Points on a hilly landscape, in no order, each with its height.
From any point a climber steps to the highest of the 2 points nearest to it. It stops when none of these is higher. Distance is the straight distance between rows; heights are no part of it.
Sesa: [170 176 147 146 101 101 137 133 151 225 155 122 110 138 108  87 152 111
 114 118  72 134  71 126 146]  height 383
dalol: [147 179 108 135 118  79 102 171 151 197 118 159 144 125 145  88  83 128
 128 130  99  86 172 109 214]  height 567
Fod: [153 165 160 180 131 122 126 130 136 192 127 125 137 144 133  75 141 132
 170  93 138 119  37  93 130]  height 201
gozot: [137 122 170 173 179 142 109 135 138 209 159 157  96 131 134  57 186 102
 161  86  95 118  57 149  93]  height 176
zopo: [126  96 158 117 155 169 118 164 103 137 104 176  91 136 131  80 132  83
 122 129  88 112  93 170  74]  height 347
dimig: [117 104 102 102 155  99 170 118 116  72  98  74 130 113 119 110 105 220
 116 158 143  95  73  89 114]  height 295
vafo: [105 111 123 134 134 159 102 137 115  88 109 148 148 127 143 154 129 105
 171  82 179 135 169 112 110]  height 529
tep: [122 134  81 109 113 116 134 122 105  64 115  98 142 126 108 174 140 144
  94 135 132 169 206 160 138]  height 425
tidon: [124 126 147 176 110 109 120 130 121 157 118 104 157 129  91 135 110 144
 172  81 143 110 148  99  83]  height 684
debov: [149 170 140 148  98 129 106 129 134 184  97 138 162 173 124 109 108  98
 164 108 166 103 170 110 178]  height 596
Naru: [ 99  97 130 153 144 174 112  91 136  84 153 153 130  98 173 173 139 100
 152 107 195 162 109  95 107]  height 498
Buzek: [162 181 145 167  94  97 120 138 133 219 127 130 138 143  89  98 117  94
 126 120  92 124 126 134 156]  height 354
bavu: [101  67 137 102 128 161 131 132 121  91 129 140 142  99 137 167 133 102
 155  93 196 137 176 118  87]  height 489
Gudum: [138 149 126 175  55 132 138  78 148 171  59 117 152 181 153 140  98 146
 168 123 180 147 161  97 140]  height 524
nuvuk: [141 128 111 160  96 124 157  74 132 113 118  96 129 152 112 145 120 168
 101 149 143 174  68  83 129]  height 311
pubar: [143 139 152 159 124 179 105 129 122 137 129 169 112 155 141 110 128  81
 160  96 125 154  81 106 120]  height 533
Fop: [111 133 112 115 158  70 144 121 142  96 208 113 139  74 122 172 166 153
  83 145 100 131 156 193 143]  height 552
gon: [128 138 116 157 111  80 151 103 120 119 150  99 136  97  91 160 125 161
 105 138 120 130 107 126 119]  height 427
fada: [132 139 123  99 150 127 117 182 103 124  63 104 116 180 103 113  97 143
 120 134  82  96 176 161 114]  height 66
zirib: [105  99  90  74 145 137 166 129 102  59  80  72 103 122 105 114  98 209
 121 134 143 111 126 100 129]  height 340
Vevu: [130 142 138 104 179 136 100 153 138 103 160 159 121 136 162 112 155  98
 142 141  99 107 101 153 139]  height 415
repid: [143 155 135  95 127 105 128 141 148 137 121 116 140 145 122 112 103 148
 128 158  97  92 113 112 167]  height 298
Gof: [ 90  66 158 155 144 150 124 110 132 131 154 140 131 100 139 125 145 137
 164 111 176 110  73  90  81]  height 437
zipir: [125 123  95  85  95 121 167  98 122  85  64  83 101 179 139 112  99 180
 105 163 104 145 146 108 141]  height 453
vido: [113  97 164 125 173 175 101 159 120 158 128 173 113 125 135  66 128  97
 170 109 112  81  72 133  79]  height 386
pifo: [140 178  81 134  91 119 127 121 179 171 129 158 127 125 183 131  79 131
  88 154 132 139 160  77 208]  height 291
tos: [132  88 120 117 129 139 143 130 111  85 136 135 102  87 111 145 138 130
 108 142 104 126 122 173 100]  height 419
guv: [169 176 147 117 101  87 122 164 139 227 164 136 105 111 132  72 124 109
  96 142  59 123  95 115 172]  height 420
sipo: [110 165 134 132 132 144 105 114 145 138 123 103 176 112 144 170 123 130
 164 112 193 108 134  93 153]  height 392
Tuzur: [114 165 124  86 147  89 108 169 124 103 134  99 166 104 116 176 148 138
 151 128 147 102 196 145 178]  height 472
rizon: [115 119  84 118  97 113 144 102 105  91  76  81 128 154 101 151 121 165
 127 108 143 155 211 135 120]  height 374
rupen: [120 157 144 106 174 132 105 153 138 123 200 175 110 116 170 107 182  91
 103 140  66 135  98 180 145]  height 353
Tomiz: [134 124 128 164 105 115 147  84 135 122 152 123 119 127 116 135 159 156
 100 143 129 154  43  92  98]  height 283
paref: [112 113 100 160  85 128 143  96 104 113  67 111 153 174 111 167 124 155
 146 108 151 179 210 115  91]  height 414
Rer: [132 117 148 124 191 117 130 137 151 132 202 172  95 107 155  97 185 122
  72 165  72 114  83 192 114]  height 300
fuzad: [103 121  87  70 127 155 154 110  95  50  69  90 102 154 130 114 109 190
 118 144 132 137 160 111 159]  height 387
gefi: [147 146 140 138 125 121 114 160 108 153 135 130 116 147  99 104 123 111
 135 127  65 117 119 165 100]  height 119
kosip: [139 141  95  62  99 136 168 111 123 100  90 103  88 179 161 105 111 161
  79 175  90 149 164 113 180]  height 535
Ran: [118 128 117 126 142 102 166 116 146 106 109  69 167 113 129 137 111 202
 130 152 170 101  76  78 152]  height 262
dade: [122 143 116  65 148 109 140 151 144  99 131 108 131 116 140 134 112 159
 114 165 119  96 127 123 185]  height 266
zosa: [127 114 169 177 159 141 113 138 134 183 138 144 116 133 134  69 150 125
 190  78 134 115  32 104  88]  height 188
Segut: [138 123 131 137 145 109 133 104 141 125 162 139 103 112 120 111 157 152
 106 159 104 133  48 129  99]  height 251
memuz: [135 138 116 129 112 108 165 123 152 157  95  90 170 130 112 108  80 198
 139 147 158  68  66  69 148]  height 245
Bebe: [142 142 155 141 156 121 127 157 125 169 148 164  93 119 110  78 151  91
 121 121  49 120 102 200  89]  height 142
zem: [104 151  72  89 136 133 124 140 108  40 113 105 141 111 140 171 141 123
 120 124 161 163 230 159 165]  height 491
mepi: [106 132  92  95 137 163 115 144 116  69  59 110 132 162 147 140 127 146
 156 126 183 136 179  97 180]  height 665
bosot: [132 107 162 154 174 143 122 139 131 178 179 175 106 116 136  77 179  93
 131 117  77 125  83 175  94]  height 163
kuv: [116  81 170 128 162 160 136 130 130 112 190 168 124  75 148 147 177  78
 128 131 119 135 148 204 118]  height 233
tepu: [115 136 122 173 114 178 107 101 126 101 148 159 134 113 168 175 140  72
 135 115 171 191 124 122 106]  height 542
Buf: [108  79 159 151 125 101 136 139 121 150 123 124 154 109  79 122 109 168
 176  82 136  61 128 103  72]  height 625
Kidid: [131 173 110 132 103 136 117 100 132 129 131 124 144 138 127 174 129 106
 110 140 148 166 165 127 157]  height 345
lud: [107 120 122 119 126 173 106 146 111  95  72 117 157 179 142 144 111 130
 183  85 189 142 183  91 136]  height 584
foso: [114  66 154 135 136 170 116 135 121 142 130 164 112 136 133  91 128 104
 166 117 143 112  83 108  75]  height 411
Mati: [ 96  43 154  96 118 126 153 146  93 131 110  90 116 116  83 120 120 164
 129 121 131  76 136 135  44]  height 715
zabul: [103 149  86  75 146 139 113 143 119  61 108  87 133 127 137 149 139 141
 135 131 156 138 187 117 189]  height 572
vopad: [136 158  93  94 108 116 129 123 164 125 151 134 121 109 183 139 113 128
  84 177 128 138 125  91 204]  height 259
posag: [134 148 129 170  84 129 141  95 138 161  86  91 157 153 113 157  83 163
 137 126 176 128 132  91 124]  height 490
vuvod: [137  55 154 110 121 162 143 140  97 115 121 151  95 116  96 126 136  70
  93 131 107 151 145 178  69]  height 278
pemev: [130 126 132 121 174 106 128 141 151 142 167 158  85 116 125  72 167 137
  70 159  71 116  58 148  88]  height 253
kipur: [121  95 124 120 159 112 158 113 132 103 201 137 103  69 128 158 173 141
  80 166 108 128 135 206 120]  height 454
vut: [118  69 132 160  86 177 135 102 105 119 120 148 104 126 117 144 131 102
 119 103 162 165 111 118  76]  height 538
sipuz: [126 156 108 146 113 111 118 100 130  97 160 115 129  90 121 179 139 126
 107 140 138 164 144 131 128]  height 375
modom: [123 150  97  72 125  99 148 115 157  97 145  91 132  89 154 159 127 149
  88 168 142 130 126  93 180]  height 235
sude: [118 121 105 142 112 154 138  74 122  83 110 101 118 135 143 166 112 146
 118 129 173 175  97  81 122]  height 341
mepa: [107  78 116 104 155 101 150 123 115 115 115  96 110  94  84 114 104 179
 124 139 118  85 120 140  76]  height 597
Lanul: [116 155 135 120 145  96 107 134 143 122 135 102 167 108 121 161 124 141
 153 122 142  97 150 124 154]  height 422
diz: [101 173 126  84 167  67  99 166 159 115 176 111 162  98 122 170 158 124
 134 135 124 103 195 185 183]  height 558
Mido: [140 136  99  48 130 140 135 134 131  85 101 120  97 172 161 113 120 110
  97 168 110 147 164 140 174]  height 670
Zoraz: [110 138 113 123 127 146 120 101 135  75 125  97 149 109 149 177 119 149
 143 117 195 141 134  82 140]  height 368
tobor: [148 172 104 157 118  91 100 133 148 203  96 148 159 144 127 104  90 124
 137 113 163  80 180 111 208]  height 660
kazo: [118  91 131 145  96 189 130 109 118 117 131 174 124 122 141 175 141  63
 126 104 178 201 154 126  75]  height 598
tevon: [153  79 157 134 124 163 123 161 105 142 111 179 115 138 111 105 131  54
 128 124  93 135 150 178  74]  height 307
Tef: [133 156 164 147 133  92 136 118 152 183 146 113 149 129 131  94 129 147
 155 135 130  90  46 100 137]  height 215
nirob: [155 156 116  87 139 123 129 143 131  71 196 152 101 108 177 142 155  94
  77 158  67 156 126 185 154]  height 448
Nim: [132  63 177 103 135 159 157 139 100 107 153 153 117  94 127 150 163  68
 105 135 116 157 171 197  85]  height 255
pozo: [150 175 113 127 111  88 116 160 164 193 174 151 125 100 156  93 104 118
 104 149  91 110 132 115 203]  height 482
sar: [136  94 125 154 112 154 133  99 110 108 148 162  99 102 117 145 141 107
 103 128 127 171 104 146 101]  height 483
sama: [140 169 139 185  87 137 105  96 146 204  89 136 158 183 150 124 106 107
 176 113 184 140 163  97 161]  height 559
dok: [150 153 145 156 109  93 166 125 145 183 116 103 164 142 115  93 110 177
 149 139 147  79  26  73 131]  height 230
Savot: [142 191  91 143  95 119 106 107 162 180 139 142 133 123 150 154 111  89
  89 143 158 160 165 100 189]  height 319
degis: [152 153 162 174 102 132 107 131 116 183  92 110 164 175  94 118 109 119
 180  78 144 113 123  93 115]  height 627
ves: [127 120 122 161  93 145 132 102 115 125  94 119 140 170 118 152 111 138
 145 104 149 165 152 105 111]  height 451
gasag: [108 138 146 122 168  74 117 142 151 119 191 118 148  84 107 159 149 153
 132 128 102  96 159 181 151]  height 716
deki: [141 122 110 125 137 115 139 131 130 104 195 158  97  95 135 152 169 112
  73 156  75 149 114 185 124]  height 390
Baf: [149 172 156 118 130  87 107 148 138 193 130 118 159 137 117  94 109 103
 130 131  96  85 125 127 164]  height 329
rurep: [148 134 135 113 130 133 125 153 104 127  89 133  99 172 106  95  91 134
  98 139  64 114 113 156 106]  height 93
Sog: [139 137 128 148 107 136 116 131  98 129  91 151 142 190 121 129 127  95
 137 124 100 174 183 166 123]  height 29
fege: [152 159 113  85 135 147 123 146 127  90 145 150 110 137 154 127 128  84
  82 166  87 157 147 147 172]  height 534
Nuriv: [128  52 147 141 114 127 148 137 101 155  97 123 123 138  64 113  93 155
 141  95 127  85 146 110  48]  height 634
pidu: [141 121 123 121 140 144 113 165  94  99  62 151 117 190 116 116 112 115
 138 116  97 129 193 163 111]  height 45
sig: [ 88  79 137 154 131 140 128  84 144 119 170 131 129  86 151 178 140 131
 148 116 199 137  94 104  81]  height 464
pizep: [132 129 145 130 158 164  99 142 130 117 145 183 113 128 160  98 156  74
 153 120 117 141  80 136 124]  height 477
veves: [116  75 113 114 139 147 126 130 125  81 144 119 125  91 136 154 128 127
 138 126 153 122 162 148 118]  height 445
nur: [137 107 121 116 142  83 148 128 121 102 117  79 138 114  76 148 114 177
 113 131 110 110 133 137 114]  height 501
tego: [134 133 170 189 108 161  97 131 117 166 122 134 139 152 115 102 113  97
 186  70 141 138 101  98 102]  height 585

Where does a climber stop that starts at each point below?
pemev | tidon
Tomiz | gasag
fada | Mido
Nim | kazo
vopad | Mati
Tef | Mido

Call two points neighbours if one is among the 2 nearest of the other. Go from one point of each pair to the other, from neighbour to neighbour, staying as high as possible. Name the lowest point that can't be avoided.
Mido, kazo | modom
Mido, Mati | Segut
kazo, tobor | rizon
kazo, mepi | tos
gasag, Mido | deki
Mati, tidon | Buf

Write out the way that a climber takes from each point below.
Sog | ves > posag > Gudum > sama > debov > tobor
modom | dade > repid > Baf > Buzek > Sesa > guv > pozo > dalol > tobor
Fod | Tef > dok > memuz > Ran > dimig > zirib > fuzad > zipir > kosip > Mido
Segut | Tomiz > nuvuk > sude > Zoraz > sipo > Lanul > Tuzur > diz > gasag
